A landscape with many peaks, sampled at points; each row gives a point and its height.
From any point a climber steps to the highest of the 6 points nearest to it. It stops when none of these is higher. Distance is the straight distance between rows; heights are no part of it.
J_833: [ 12 -11   0  42  12  15  15  14  31  62 -38  29 -39   4  17   1 -23  -8
   8 -18 -12]  h=37.9
J_159: [ -2 -11 -12 -18  -2 -48  79  14  36  18  -4 -17  15  61 -46  47 -17 -17
  47  21 -17]  h=12.4
J_429: [ 20 -10  27  -8 -26 -22  52  25  44  21  -3 -20  28  12 -25  21 -25 -48
  29  12  -6]  h=16.6
J_272: [ 35  16 -16 -11  32 -11  -5 -26 -15   6  29  45 -51 -10  61 -15  59  16
 -44 -35 -18]  h=46.1
J_935: [ 26  14   1  51  -3   4 -38  26  31   4 -47  14  26  -7  41  21 -14 -25
  -4   8 -19]  h=32.5
J_15: [ -3  11  33   7 -17 -13   6  -5  10  11  13  14  22 -12  -1  -8  -7  -9
  -6 -35  -6]  h=35.8
J_900: [-72 -51  -6   6 -23   5   9  23  17  27 -33  -1  -5  24 -27  17 -34 -41
  78  16  33]  h=30.9
J_977: [ -9  10 -19 -37 -22 -50  14  33   4  -6  33 -51  39  19 -59 -26 -15  36
  13  33 -13]  h=45.3
J_57: [ -3  15  -8   9 -21  25 -48  19 -32  -4 -17 -36  35   2  13  31 -18  -4
 -25  21   9]  h=32.1
J_70: [-30  10  13  23 -13   0 -31  -9 -15  -1   3   1   2  -2  11 -19  -6  34
 -11 -35  25]  h=53.8
J_515: [ -1   4  -2 -42 -10 -49   6 -20  -4 -20  48 -32  15  10 -11 -12 -10  16
 -11  -2  14]  h=47.2
J_570: [ 28  22  17 -10  31   7  49  10  20  36  -7  39 -18  -4  18  -5  23 -16
 -10 -38 -30]  h=41.2
J_495: [-72 -64  -2  14 -14  -9  -1  23  35  19 -32  45 -29  39   2 -24 -24 -20
  83 -36   4]  h=29.5
J_520: [-67  -8   6 -34  13 -18  60 -24 -20  -5  30 -21 -14  32 -36  17  -5  25
  53 -28 -14]  h=43.8
J_76: [  6   3  11  29  38  17   9 -10  16  59 -21  32 -17 -23  43 -19 -20  11
   2 -35  -4]  h=48.7
J_757: [  8  20 -20 -49 -12 -31  -6  27  13  -2  26 -42  31  -1 -19  -7   6  19
 -14  33  -6]  h=33.2
J_762: [-45  -5  31 -16  12  -7  32 -45 -33   6  38  14 -33  -2 -35 -22   9  12
  22 -45  -1]  h=49.9
J_450: [ 25 -14  -3  16  10  -9   7  42  47  59 -40  54 -41  37   4  28 -13 -28
  12 -20   4]  h=26.4
J_396: [ 10  20 -17  14   9  17 -39  -6 -25 -10 -12  23 -36 -28  26 -18 -18  36
 -29  -4  15]  h=55.0
J_746: [ 32  31 -14 -58   9 -25  32 -24  -2 -37  40   7   7  27   6  -4  43   4
 -42   6  10]  h=48.3
J_911: [ 46  19 -27  -2  21  29 -54  27  17 -18 -56   1  -3 -47  40  28  20  27
 -32  -5 -19]  h=39.4
J_776: [-25 -13  30  17 -33  -7   1 -12   9  -8 -17 -14  34  -3 -16  -6 -34  -4
  24 -10  25]  h=54.0
J_263: [-12  16   5  -3  -2 -30  65  24  31   9   6 -43  41  38 -93  14  -9 -18
  43  23 -50]  h=32.4
J_458: [  3  18   0 -26 -11 -56  18  30  29  -1  27 -44  75  23 -43 -15  -7  18
  24  25 -32]  h=51.4
J_951: [ 16   8  -4  -2   3  24   4 -20 -30 -31  32  25 -82 -12  28 -37   5  68
 -49   3 -14]  h=55.1
J_179: [ 32  22  -6 -51  10 -17  42 -21   2 -45  17  32  -1  22  13  -3  78  11
 -44 -23  19]  h=46.5
J_145: [  3  34  -2 -53  31  -9  76 -45   7 -10  10  33  25  23 -20   4  30   2
 -11 -28  -3]  h=36.5
J_749: [-25 -16   0  69   9  45 -23  -2 -23  44 -45  15 -21 -12  40   0  -4 -20
  26 -11  10]  h=45.6
J_603: [ 17  -4   7  58 -11  14 -32  26  21  22 -43  16  30   8   1  11 -15 -44
  -6  27   0]  h=40.1
J_81: [  1   9 -14  19  15  45 -25 -45 -42 -23  15  12 -69 -29  41 -30 -10  56
 -33  -4  10]  h=55.9
J_691: [-42  -3  -2 -25  16 -17  94 -32   4   8  17 -15  20  66 -23  35   0  16
  50 -24   0]  h=53.1
J_489: [  3   4 -16  -9  -6  36 -32 -22  -8 -62  61 -15  13 -38  -1 -28 -17   5
 -46  52  17]  h=58.3
J_806: [  5  16  34 -23   3 -12  45 -15  -3  10  21   6  15   6 -30   7   4 -14
  -1 -15  -7]  h=35.7
J_530: [  0 -14  10  44   9  32  -9  28  25  42 -68  29   3  14 -10  26 -16 -49
  18  11  27]  h=35.1
J_29: [ 32  10 -29 -58  13 -44   8  41  33  -7  24 -50  37  -1 -36  12  25   5
 -16  46 -18]  h=24.4
J_847: [-38 -15  23  50 -34  20 -14   8   5  14 -31  -8  31  25   4   0 -18 -33
  26  14  20]  h=45.8
J_535: [  9   7  15 -39 -20 -29  -8 -19 -16 -20  46 -11   6  13  -8 -14  -2  16
 -16 -18   9]  h=48.4
J_947: [ 51   2 -37  -1  40   0 -24 -28  10   6  -8  28 -33 -53  73  21  55  15
 -41 -36 -37]  h=47.9
J_593: [-18  12   8 -20   8 -51  22 -24 -15 -22  54 -15  13  21 -36 -27  -1   4
  19  -6  -2]  h=44.8
J_137: [ -6   6  -4  38  -8  59 -55 -18 -63 -47  42 -16   0 -25   6 -24 -25  12
 -52  29  16]  h=43.5
J_829: [-37  -2   6 -10 -29   0 -45 -10 -31  -9   8 -50  12   5   1  -7 -20  23
  10 -15  39]  h=43.2
J_823: [  7  -2  13 -15  -5  -4  64  12  19  19 -11  36   2  59  -6  14  -9  -2
  14 -42  -8]  h=33.0
J_91: [ -6  32   9 -31  27 -20  66 -51 -16   2  25   8  13  13 -31   4   8  -3
  12 -27  -2]  h=36.8
J_836: [ 20 -13  -2   9 -30 -44  22  30  43  23   2 -32  50   6 -52   0 -20 -30
  30  47 -18]  h=37.3
J_815: [ 16   0   3 -18 -30 -34 -10  12  35  -1   1 -35  51  -1   5  16 -23  -2
  -5   3   6]  h=28.4
J_982: [ 12  31  15 -53  24  -8  72 -13   4   2  -2  14  29  26 -15  28  10 -18
   2 -24 -10]  h=36.1
J_759: [ 19   7  10 -49  -4  -1  39 -22 -15 -51  47  11 -24  26  12 -12  20  22
 -32   0  14]  h=50.2
J_661: [ 22  18 -29 -43   3   1  -1  12  18 -37  52 -28  13 -37 -36 -18  21  -8
 -29  60   0]  h=51.9
J_368: [-57 -34  27  10 -13  30   2  16  16  28 -27   8 -26  16 -13  -9 -16  -9
  53 -17  13]  h=31.0
J_113: [-24   6 -20  -5 -16  25 -30  -7 -44   3  32 -51   3  -8 -18  -1 -28  12
 -16  35  33]  h=53.5
J_518: [ 26  13 -31  25  26  12 -41 -21 -46   1 -26   8 -49 -33  56  18  -7  36
 -36  -8  -6]  h=52.7
J_148: [-10 -40  19   5  -9  14  22  16  22  30 -24   3 -13  25 -30  16 -25 -11
  44 -14  11]  h=22.7
J_404: [ 56  15 -21  -8  31   7 -33  12  22 -12  -5  35 -30 -26  32   7  76  29
 -50 -22 -13]  h=48.8
J_801: [-63 -40 -11  24  19  18   7  23  -2  50 -43  24 -41  16  45 -13 -19   0
  54 -24  14]  h=33.9
J_50: [ 72   1 -18  -1 -13   6 -18 -17  36 -62  58 -35  25 -46 -13  -4  74  22
 -52  46  18]  h=27.7
J_868: [-48 -40 -19  34  22 -14   2  24  23  54 -47  28 -35  34  34 -12 -24 -12
  45 -19  24]  h=34.3
J_259: [ -8  13 -22 -23  -6   6 -12   3 -19  -9  48 -60   3 -26 -42 -28 -23   5
 -19  57  26]  h=56.4
J_325: [ 38   9  -8 -25  -2  29 -40   0  12 -33   9   4  -6 -60  -6  12  37 -12
 -50  22   3]  h=35.3
J_484: [ 27   0   2  23 -41 -12 -14  27  65  12 -39   1  45   9  -8  18 -21 -53
  13  31   2]  h=28.0
J_684: [ 39  21 -10 -66   6 -20  18  11  16 -28  27 -27  13 -17 -19  29  60   4
 -33  34  18]  h=32.3
J_432: [ 24 -11  18 -10  -5  -9  43  32  37  28 -26  37  -8  58  -6  32  -3 -20
  13 -39 -15]  h=28.8
J_858: [ 16 -21 -16  12  -1  -2 -33  36  35  60 -61  31  -2  44 -19  30 -19 -33
  21  -5  28]  h=22.1
J_482: [ 20   7 -18  14  21  44 -56  14 -36 -43 -34   3  19 -49  15   9   9 -10
 -36  21  -6]  h=45.0
J_625: [ 27   2   0 -60   0  12  34 -16 -11 -53  53  -1 -22 -19 -13   7  44   9
 -40  30  16]  h=47.5
J_655: [  7  24 -12  40  17   6 -49   1 -33  11 -34  -4  -8  -6  55  -8 -15  30
 -25 -16  -8]  h=49.5
J_630: [  9  -5  17  35 -13  16 -12  14  44  36 -36  32   1   0   4  11 -23 -48
   2  13  -2]  h=60.0
J_664: [ 32  23  11 -41   2 -10   6 -13   3 -32  25  33 -17   6  13   0  56  13
 -49 -20   3]  h=45.9
J_435: [-23  11  31  47  -1  31  -4  -1   6  20 -20  16  -8  -9  10 -24 -18   2
  10 -29   1]  h=30.0
J_488: [-41 -38  26  68 -24  19 -40  50 -16  13 -36  -5  16  28  13  -8  -7 -57
  42  19  12]  h=46.4
J_540: [-10  -1  12  34   3  46 -76  24 -87  -4  -7 -39   2 -19   1  14   1   1
 -19   5   1]  h=29.6
J_992: [ 37  21  25  11  32  17  44  18  19  45 -32  37 -18 -27  29   1   3 -22
  -1 -35 -39]  h=38.5
J_220: [ 11  -2   2  47  20  20   3 -42   0  61 -16  27 -38 -49  61  -4  -5   2
   0 -34 -10]  h=52.0
J_667: [-34  -4  18 -17   1 -40  41 -62 -27 -30  58 -20  -4  25 -39 -35   2   7
   3  -9  -3]  h=48.0
J_323: [  9  22  17 -38  -5 -51  18   6  21  -5  32 -42  52   7 -24 -11  -7  -8
  13   4 -27]  h=40.8
J_989: [  6  10  33  -4  16 -14  31 -42 -25   2  31  32 -15   8  -6 -36  16   1
 -20 -48 -13]  h=47.1
J_26: [ 22  24  -7 -28 -18  18 -37   4  14 -16   4 -15  19 -34   2  16   6  -1
 -31   8  17]  h=62.5
J_600: [ 17 -22  10  53  18  25 -77   8 -83  -1 -22 -36 -31 -41  15  -2 -15   4
 -18   8 -10]  h=36.0
J_821: [-33  -6   0  31  35  26 -12 -41 -26  52 -13  19 -37 -40  37 -36  -2   7
  14 -42  10]  h=55.2
J_461: [  6  15   6  56  -1  19 -47  26  -4  -4 -43 -10  19   0  41   8 -16  -2
 -12  -8  -3]  h=38.7
J_942: [ 59   7   3 -34   9  10   6  -5  20 -48  26 -21  -4 -30 -25  15  74   2
 -52  31   4]  h=31.1
J_434: [-45 -32  -8  30 -14   9 -28  51  -4  40 -57  14 -25  26  12  22 -18 -39
  55   8  38]  h=42.1
J_745: [ 26  18 -29 -61   4 -12  -6  23  14 -15  24 -40  25 -29 -27  11  27  -6
 -19  45   7]  h=24.5
J_459: [-64 -39  -1  31 -42  16  -9  27  -2  16 -24 -47  49  19 -18  -2 -27 -73
  53  57  32]  h=43.9
J_134: [ 19   9   3 -24  15 -17   9 -15   1 -10  35  41 -16  10  18 -19  23  17
 -30 -30   4]  h=50.3
J_694: [ 16 -20   7  11 -25   7   2  25  51  41 -33  26  12  22 -26  28 -18 -43
  15   7  11]  h=30.6
J_355: [ 12   5 -17  41  27   1 -26 -34 -39  20 -17  14  -9 -33  86  -3  -6  12
 -18 -25  -7]  h=52.3
J_734: [-11   4  -7  26  11  -8 -15 -61 -39  21  17  33 -61 -27  58 -57  -1  49
 -15 -23  -9]  h=55.7
J_496: [ 12   3   5 -44  -4 -15  19 -27 -18 -43  54   2 -20  24  -3 -24   5  26
 -26   3  18]  h=50.8
J_735: [ -4  16   7 -29   4 -22  81   7  18  -1  11 -22  31  24 -34  21   2  -8
  30   2 -14]  h=35.9
J_152: [ -4   3  10  -6 -11 -12 -29  -9 -12 -18  22  12 -31  10   7 -17  -8  47
 -30 -26  23]  h=55.6
J_838: [-49 -54  -3  37  21 -31   1  17  31  54 -34  58 -22  38   4 -23 -11 -30
  61 -51   1]  h=29.4
J_832: [ 10  25  29  14  -1 -21 -23 -23 -10  -2  12  30 -24   1  11 -28   5  22
 -17 -35  -6]  h=53.0
J_136: [ 28  25  -6  -3 -11   4 -50  39  25 -14 -25  17  14 -13  38  33  13  -5
 -36 -12  -9]  h=30.8
J_760: [ 14   7   7 -49  -8  13  14 -16 -20 -52  64  -8 -31 -20 -22 -24   0  24
 -29  31  -2]  h=49.0
J_156: [-26   0  -5  -5  -3   6 -29 -19 -31 -17  23   4 -40  12  10 -31  -5  41
 -21 -10  25]  h=57.0
J_558: [ 28  20 -21  41  16  -8 -36  -9  13  13 -47  23  12 -35  77  10  -7   8
 -11 -26 -19]  h=48.2
J_594: [ 19  10  -4   3 -11  41 -54 -16 -12 -66  23  -1  11 -48   1   1  10 -13
 -59  28   8]  h=38.0
J_511: [ 13  26  -2  22  -8 -10 -21   1  10   1 -22  23   5 -17  42  -4  -8   2
 -10 -34 -14]  h=41.1
J_75: [ 27  13  32 -20 -10  -1  40  -5  19   7   6  29  22   4  -1   1  24 -30
 -10 -24 -23]  h=36.4
J_533: [ 39  18  -5  -7  29 -27   4  -5   4 -11   6  53 -17  -7  37  -6  57   3
 -48 -31 -24]  h=46.2
J_739: [ 10  -2   4 -16  -9  46 -24 -22 -21 -48  30  14 -41 -37   0 -13 -22  42
 -49  21   5]  h=51.3
J_261: [-16 -24   5  53 -28  16 -41  42   9  45 -61  15  27  21 -13  33 -23 -68
  20  27  15]  h=41.7
J_356: [  8   9 -24 -37  16 -32  81  11  42  12 -21 -12  24  64 -45  39   2 -34
  50  17 -22]  h=9.5
J_205: [  0  22   3  -8 -19  -9 -46   6  -1 -14  -6  -8  19   3  11  -4  -9  30
 -19 -17  17]  h=38.9
J_476: [ -9  -7   7  38  -4  51 -70   7 -83 -10  13 -38   1 -20 -13  -3  -8 -10
 -39  25   5]  h=36.7
J_568: [ -3  -2  26  30 -24  14   9   6  32  22 -25  12  16  -3 -10 -10 -18  -5
  31   3   1]  h=33.8
J_363: [ 31   6  31 -36  -1  30  30 -23 -12 -55  58  14 -52 -28   1 -23  14  41
 -43  16   0]  h=47.6
J_414: [ 20  11 -13  19 -31   4 -45  43  32   5 -41   4  40   3  32  30 -17 -15
 -18  21  -6]  h=35.0
J_252: [-29   5  26 -18   4  -8  55 -30 -12  12  26  -7   5   8 -48   5  -2   1
  37 -26 -11]  h=40.5
J_786: [ 31  22  21  -1 -13  -2 -13  22  41 -12   3  32  20 -12  18  19  17 -17
 -17 -31 -21]  h=32.6
J_825: [ 42  16  -3   3  42  15  28  20  44  55 -21  46 -21 -37  53  11  23 -22
 -15 -40 -35]  h=38.4
J_713: [ -7   9 -21   6  12  13 -23 -22 -36 -20  10  30 -69 -19  32 -31  -9  50
 -34 -12   6]  h=56.2
J_301: [ 52   4 -17  31  30  34 -74  20 -81 -41 -26  -2   5 -42  28   3  18 -28
 -51  22 -29]  h=66.0
J_888: [ 30   5  -7 -26 -24 -48   1  27  47   3  17 -31  53  -8   1  18   2 -23
  13   8 -20]  h=25.9
J_572: [-50  -8  17  44 -31  10 -50  16 -35   1  -8 -29  25  10  28   4 -13   1
   2  -8  22]  h=57.6
J_398: [ 17   5 -15 -74  -6 -33  18   4  -2 -36  51 -16 -13   0 -25   7   4  28
 -22  29  13]  h=61.3
J_122: [-38  -5 -22 -29 -16 -35 -25   1  -9  -1  30 -71  25  18 -43 -37 -20  30
  14  24  21]  h=29.2
J_208: [  6   9 -39 -17  16 -39  90 -21  58   9  -4  12  37  71 -18  58  -2  -6
  37   3  -9]  h=31.9
J_547: [-21  -2 -10  20 -15  31 -53  -9 -53  -9   1 -19 -21  -6   7   7 -10  22
 -26  14  19]  h=44.4
J_519: [ 51   6 -27 -13  38  30 -37  -1   7 -35 -22  20 -18 -53  16  20  45  22
 -43  -1 -15]  h=44.5
J_788: [ -9   2  41   4  -3   8  38  -9   3  31   9  21 -21   7 -17 -10   0  12
  26 -52 -12]  h=41.9
J_167: [ 33  22 -14 -27  11  13  31  -9  -8 -48   9  47 -55  11  35 -20  71  26
 -62 -19 -11]  h=42.7
J_125: [-47 -40  27 -16 -12  14  29  11  10  31 -18  16 -21  20 -13  13 -24  11
  61 -38  -4]  h=27.9
J_591: [ 25  25 -25 -10  23  35 -32   4 -13 -11 -12  27 -26 -34  16   7  15  18
 -51   2  -6]  h=48.5
J_964: [-14  -8 -12 -43  -5 -36   7 -17 -11 -25  56 -46 -10  18 -35 -32 -22  42
   5  15   9]  h=47.7
J_717: [-16  12 -18 -34 -27 -24 -26 -14  -6  -2  33 -54   2   1  -8   4 -23  28
  -2  21  36]  h=31.7
J_493: [-29 -18   6  54  29  41   8 -17  -9  64 -32  14 -43 -28  49 -17  -3  -1
  34 -23  -1]  h=51.7
J_298: [-29 -37 -18  38  26   3  10   5  26  67 -44  26 -51   7  38  -9 -22   3
  38 -22   5]  h=41.3
J_638: [-33 -30   5  10 -32   0  20   8  31  27 -18 -20  23   1 -40  14 -27 -25
  56  23   9]  h=28.3
J_426: [-28 -11   7  11 -31  -4 -46   5 -20   2  -2 -47  44  15  20   9 -21   6
   5   7  30]  h=40.9
J_28: [ 29   9  -4  42 -10   5 -35  29  56  35 -70  30  27   8  -5  31 -21 -69
   9  25   6]  h=35.2
J_528: [ 45  -9 -39  -9  54  19 -44  -9 -32  -9 -43  16 -24 -55  83  23  22  16
 -29 -15 -10]  h=43.6
J_379: [-50 -56  -9  32  -3 -24   7  21  44  43 -24  54 -25  57  -6   0 -14 -35
  56 -37  -1]  h=28.2
J_516: [-72 -46 -18  23   6 -15 -13  24   4  34 -44  46 -35  43  43 -14 -37 -23
  66 -14  19]  h=35.5
J_437: [ 22   7 -20  12  34   0  -8 -61   2  33  -2  32 -28 -45  88 -18   8   8
 -26 -29 -32]  h=50.4
J_130: [  4   0  22 -10 -16  32  -2 -28 -18 -46  52 -12 -35 -20  -3 -42 -23  48
 -30  23  20]  h=49.2
J_976: [ 20   9  22 -25  11  -9  58  11  30   8  -2   8  37  17 -22  22  -5 -35
  25  -7 -20]  h=27.6
J_773: [ 34   8  -4 -52  -2  26   9 -13  -5 -42  29  20 -50 -19  13   8  52  26
 -56  12  -4]  h=42.2
J_811: [ 27   1  18   0 -24 -10  -5   8  47   9 -10  -1  48 -12  -4   8  -4 -24
  -1  -1  -1]  h=24.3
J_891: [  1  14 -18  30  21  40 -49 -16 -88  -8 -27 -14 -41 -13  22  -7 -15  18
 -30   9  -1]  h=49.8
J_963: [ -1 -11 -19  12 -33 -29   5  15  37  43 -49 -12  38  10 -60  29 -31 -67
  27  50  26]  h=10.3
J_310: [ -7   7  -5  49  23   3 -19 -39 -22  24 -24  11 -26 -28  62 -23 -12   9
   5 -29   1]  h=53.7
J_226: [ -1 -14  14  57  -6  21 -71  39 -46   7 -36 -25  15   3  35  39  -9  -9
  -6  12 -15]  h=37.5
J_544: [  0  -2   5 -41 -25 -16  -1 -19 -14 -18  40 -10 -24   0 -19  -8 -27  28
 -18   8  26]  h=52.9
J_934: [  6  -8 -29  32  25  28 -39 -41 -90   7 -32  -1 -52 -33  80   6 -11  30
 -20  -3   0]  h=51.2
J_774: [ 47  10 -10  42  25  15  -2  14  29  21 -43  41  -1 -33  42  17 -13 -46
  -4   1 -25]  h=32.7
J_612: [-34   4  25  16  -7  -2  -3 -25 -18   6  13  20 -17  -8 -18 -36   6  21
  10 -47  14]  h=53.6
J_730: [ 15  15  16 -19   5   8  49   9  24  28  -3  34   5  26 -12  14  -4  -6
   1 -31 -16]  h=36.6
J_589: [ 15  30 -11 -56  20 -48  36 -14   5 -38  28 -22  33  30  -8   3  46 -21
 -20  -8   5]  h=45.2
J_761: [-58 -23  27 -14   4  11  64 -24 -25   8  18 -10 -21  21 -28   2   8  12
  54 -45   5]  h=46.0
J_198: [  0   0  12 -18 -16  47  31 -34 -31 -51  50  20 -68  -2  13 -38   1  68
 -43   6   0]  h=51.8
J_586: [ 25  14 -37  12  28  12 -41   8 -16 -16 -19  38 -18 -32  58  17   7  28
 -34  -8 -23]  h=49.3
J_805: [ 20  14  -3 -18  -2 -49  47  42  50   0  -1 -24  73  15 -55   8   2 -28
  26  47 -48]  h=35.4
J_999: [-41  11   2  -9  21 -27  71 -20 -11   7  24 -49  21  26 -69  22   7   1
  62   3 -11]  h=24.8
J_181: [ 22  22  -6 -31  -1  -3 -29   5   9 -18   0  35 -11 -10  14   4  12  19
 -36 -19 -10]  h=47.3
J_955: [ 39  19 -23   6  25  -8 -18  11  21  11 -19  35 -11 -37  68   7  23  19
 -19 -36 -34]  h=45.7
J_573: [-13 -50   9  18  10 -29  26   0  43  49 -14  49  -5  72 -27  16  -2 -27
  42 -57  -4]  h=59.4
J_305: [ 19 -35  12   2 -10 -36  46  21  44  38 -21  46   4  81 -20  30 -11 -43
  19 -38  -6]  h=24.0
J_468: [ 50   8 -31  20  37  44 -52  36 -36 -13 -65   0   8 -56  48  42  13  -2
 -33   5 -16]  h=47.8
J_275: [ 25   5   1  19 -19  39 -47  38 -26  -3 -50 -25  28 -18  28  45 -24  -8
 -29  24 -21]  h=27.4
J_175: [ 57   6  -3 -24   6  34 -25   9  17 -41  10  10 -13 -60 -30  17  70   7
 -57  14  -1]  h=29.7
J_557: [  8   4  35 -16  -9  -3  48  -2  13  22  -2   8  17   6 -29  13 -11 -24
  28 -20  -9]  h=29.3
J_966: [ 11  24  28   9  14   5   9 -16   4  30   6  43 -12 -22  26 -27   3   4
  -6 -40 -16]  h=46.3
J_245: [  0   4 -11  -7 -15  23 -10 -19 -17 -58  72 -46   1 -24 -23 -54 -27  18
 -15  61  20]  h=36.3
J_321: [ -5   9  20 -17   1 -31  66 -16  -1  16  22 -23  26  17 -34  13  -4 -19
  38  -3 -11]  h=34.9
J_138: [-65 -39  20  26 -16  37  -5  25   0  32 -38  16 -13   8  -6  -3 -15 -21
  52  10  23]  h=37.4
J_231: [ 25   8  22 -21 -11 -30  56   9  38   0  -1  -9  49   3 -21  23   6 -37
  20  -3 -12]  h=21.6
J_814: [-22  -2 -19   0 -28 -22 -15  14   4  12   5 -67  53  -3  -5  -5 -34  26
  15  33  16]  h=31.6
J_155: [-64 -20  18  -5 -13 -27  14   0   3  -5  22 -54  40   2 -37 -32 -16  -2
  66  23   3]  h=13.1
J_602: [-31 -44  15  -2 -21   5  33  -7  25  27   5  -4 -21  32 -19  13 -24   8
  58 -21  11]  h=14.0
J_334: [ 17   7 -25  53  29  15 -57 -22 -73   9 -47  -7 -37 -24  73  23 -11  28
 -18  -6  -3]  h=50.7
J_178: [-36  -6   4  -8  10 -41  64  15  17  11  11 -41  37  31 -79   0   9   7
  61  23 -33]  h=22.8
J_330: [-27 -21  12  52 -42  10 -51  31 -22   6 -24 -38  41  26  21  24 -15 -27
  14  12  16]  h=49.6
J_422: [-14  13   4  -7 -13 -51  19  16   8  -1  37 -55  34   2 -50 -23 -17   1
  27  21 -26]  h=40.7
J_124: [  6 -38  -3 -15 -23 -32  19  12  31  39 -20  -1   5  48 -50  28 -20 -31
  54   1  14]  h=8.9
J_973: [ 32  -6  17 -10  -3   5  43  35  40  35 -30  40   0  32  -9  28  -3 -37
   5  -9 -22]  h=25.7
J_84: [ -3   4  13 -23   3 -21  36 -54 -37 -47  56  19 -17  29  -6 -28  10  25
 -20 -23   7]  h=50.0
J_25: [-34 -25  31  20 -27  13   0  13  24  33 -34  -6  18  14 -27   2 -19 -21
  41  10  28]  h=39.3
J_579: [-46 -14  31  -1 -14 -23  42  -1  16  21  -2 -36  20   2 -44   3 -23  -9
  58  -5  -6]  h=5.5
J_209: [ 22  17 -17   0   6  -6 -12 -11 -16 -24  23  32 -46   1  29 -21  13  35
 -43 -21  -7]  h=54.6
J_827: [-57 -37   7  18 -20  -5   6  21   7  28 -25 -36  38   4 -38 -15 -24 -39
  59  55  26]  h=39.2
J_748: [ 10  20   1 -27 -13  31 -23  -9  -4 -47  29   2 -25 -29 -17   7   6   3
 -55  23  12]  h=43.1
J_651: [ 13  24  14 -41 -16 -38   2  -1  29  -6  31 -34  26  -3   8   6   8  -8
 -13 -11   4]  h=37.6
J_217: [  6   5   4  12   4   6  -6 -34 -36 -19  36  40 -57  18  16 -60  26  50
 -21 -25   2]  h=55.5
J_109: [ -5   0   7  26 -44   3 -39  22   2   5 -14 -19  47  21   9  18 -21 -14
  -6   8  14]  h=45.1
J_499: [-34 -47  -7  26  -7 -28 -15  25  35  46 -52  41 -16  52 -17   4 -12 -34
  55 -36  27]  h=25.5
J_737: [-41 -15 -11  13 -22 -39  23  27  33  10   9 -48  59   9 -73 -38 -28   5
  48  37 -32]  h=48.1
J_227: [ 10  20 -13   9  -2  24 -52  15 -16 -12 -30  17  18 -14  31  21  -1  33
 -34   1  -6]  h=37.0
J_221: [ 17  11  -7 -26   3   5 -10 -16  -4 -45  60 -32   4 -52 -23 -35 -13   1
 -32  57   3]  h=37.1
J_467: [-30  -8  -9  10 -21 -55   2  32  21  12  15 -55  63  24 -48 -36 -16  10
  37  32 -12]  h=54.1
J_697: [ -4  13   3   3   5  47 -60 -15 -35 -42  14  10 -25 -37  -7  -5 -16  21
 -54  16   8]  h=45.5
J_880: [-19   1   8  65   3  29 -20  16  12  47 -46  20  -8   5  15   3 -18 -22
  25  13  15]  h=38.1
J_581: [ 43  10  10 -33  11  23  10 -14  13 -77  72 -20  -4 -51  -1 -20  47   2
 -41  31  -4]  h=39.5
J_139: [  2  10  -7 -46  -6 -44  22   1   0 -29  40 -33  36  18  -5   0   3   3
 -10   8  -9]  h=42.0
J_229: [ 41  17 -14 -19  17   6 -17   6   3 -29   3  43 -41 -22  23   4  56  31
 -45 -10  -9]  h=46.6
J_846: [ 43   8  13 -35  12  41  50 -19   2 -69  38   4 -21  -6  -1   9  78  34
 -59   5  22]  h=42.8
J_896: [ 17  42  -1 -42  19 -23  53 -39  -9 -16  26  34  20  20  -1   0  27 -17
  -2 -24 -15]  h=36.2
J_545: [ 22  17 -24  -7  28  31 -19 -14 -26 -33   5  31 -58 -42  35 -11   5  39
 -39   2 -13]  h=54.2
J_855: [ 14   1   2 -57   7   2  50 -36   4 -65  31  25 -12  39  15  -5  44  21
 -33  -4  20]  h=49.4
J_277: [-20 -41  -1  14 -25  -6 -15  21  29  30 -44   2  11  23 -43  25 -29 -43
  45  11  20]  h=39.1
J_500: [-28  11   9  29  15   4 -20 -28 -32  12   8  18 -34 -15  15 -51  -8  36
  -4 -44  15]  h=56.1
J_38: [-81 -35   7 -12  -9 -30  64 -12   5  -3  20 -11 -14  59 -10  18 -11   6
  76 -33 -14]  h=32.2
J_11: [-44 -20  10  81 -12  24 -51  33 -49  10 -20 -13 -10  -3  44  -1  -7 -17
  31   2   1]  h=45.4
J_646: [-34 -43  18  44 -22  16 -11  16  -1  35 -36  -9  33  15 -22   0 -17 -51
  35  30  37]  h=44.9
J_954: [ 13   4 -19   8  14   9  -5 -42 -30  -3   9  40 -67 -24  50 -42   1  47
 -28 -10 -14]  h=55.8
J_384: [-14 -31 -17  47  11 -20 -16  31  29  69 -45  38 -39  29   9   6 -17 -15
  41 -33  17]  h=31.8
J_633: [-16  47 -10 -35  29 -29  97 -26  13  -3  -6 -11  42  41 -27  29  -7   1
  26   3 -16]  h=43.7
J_629: [ 18  -7  -9 -16 -16 -34  37  17  59  33 -18 -15  32  11 -55  16 -21 -67
  41  50 -19]  h=19.9
J_534: [ -5   4 -11 -52 -11 -33 -13   2  -4 -17  48 -58  13  18 -42 -28  -5  28
  -5  46  11]  h=41.0
J_906: [ 36   1 -21  38  38  41 -65   0 -85 -58  -8 -12 -10 -38  29 -26  -5   0
 -49  32 -13]  h=48.9
J_444: [ 46  17  -3 -59  10   9  37 -13   6 -44  28  -8 -19  -7   3  28  71  14
 -52  22  18]  h=41.5
J_257: [-20 -31   1  -8 -17 -18  47  -9  25  20  -1   3 -16  53 -26  24 -15   4
  56 -23  -6]  h=16.0
J_262: [  0  18 -12  -5  -6  43 -53  -2 -43 -30  11 -29  16 -33 -15  18 -11   5
 -44  35  13]  h=29.1
J_798: [ -6  26  -2 -16   8 -36  54   4  16   9  17 -34  52  29 -52  -8   8  -9
  26  18 -31]  h=41.6
J_957: [-15 -11  -3  59   8  20 -46   2 -67  18 -26 -20 -20  -2  53   6  -2  20
 -13 -10   6]  h=47.0
J_86: [ 24  12 -14  33  32  39 -58   8 -73   1 -39  -7  -4 -32  51  12 -18  11
 -43   9  -9]  h=44.0
J_831: [-12   1  29  -8  -3  -3  13 -37  -8   5  31   9  -5  -9 -28 -23   7   9
  18 -34   3]  h=48.6
J_908: [ 24   2 -14  18   2  46 -62 -11 -54 -60  17  -5  10 -29  21 -21  -5  -2
 -52  34  -8]  h=39.0
J_480: [-80 -38   2  23 -21  -3  11  25  13  -4 -19 -46  49 -12 -42 -17 -32 -27
  77  46   7]  h=30.7
J_962: [ 62  12 -34   9  32  44 -66   2  -2 -57 -46   5  10 -61  12   4  49   7
 -53  17  -8]  h=50.6
J_894: [-50 -21  27  -7 -15 -14  26 -20  -2  -8  29 -30  16  -8 -28 -15   0   5
  54 -19  15]  h=25.8
J_923: [ 43   0 -33 -16  -4   0 -31  -6  17 -40  37 -26  43 -61 -28  12  53 -22
 -42  52   6]  h=22.3
J_803: [-77 -13  -7   4 -14 -31   8   5  24   1  -4 -54  40  -7 -57 -30 -23 -12
  78  45  10]  h=17.1
J_372: [-78 -14   0 -15  -4 -22  68  -2  11  -4  18 -45 -10  44 -52  20  -3  17
  79   8 -24]  h=10.9

Call two points neighbours if one is among the 6 nearest of the other. Go from one point of each pair to the other, from neighbour to neighbour, staying as high as possible. Name the lowest point that can't be avoided.
J_404 and J_573 -> J_838
J_259 and J_398 -> J_547
J_630 and J_572 -> J_603
J_404 and J_26 -> J_181
J_691 and J_713 -> J_520
J_404 and J_713 -> J_591
J_156 and J_301 -> J_906
J_572 and J_776 -> J_847
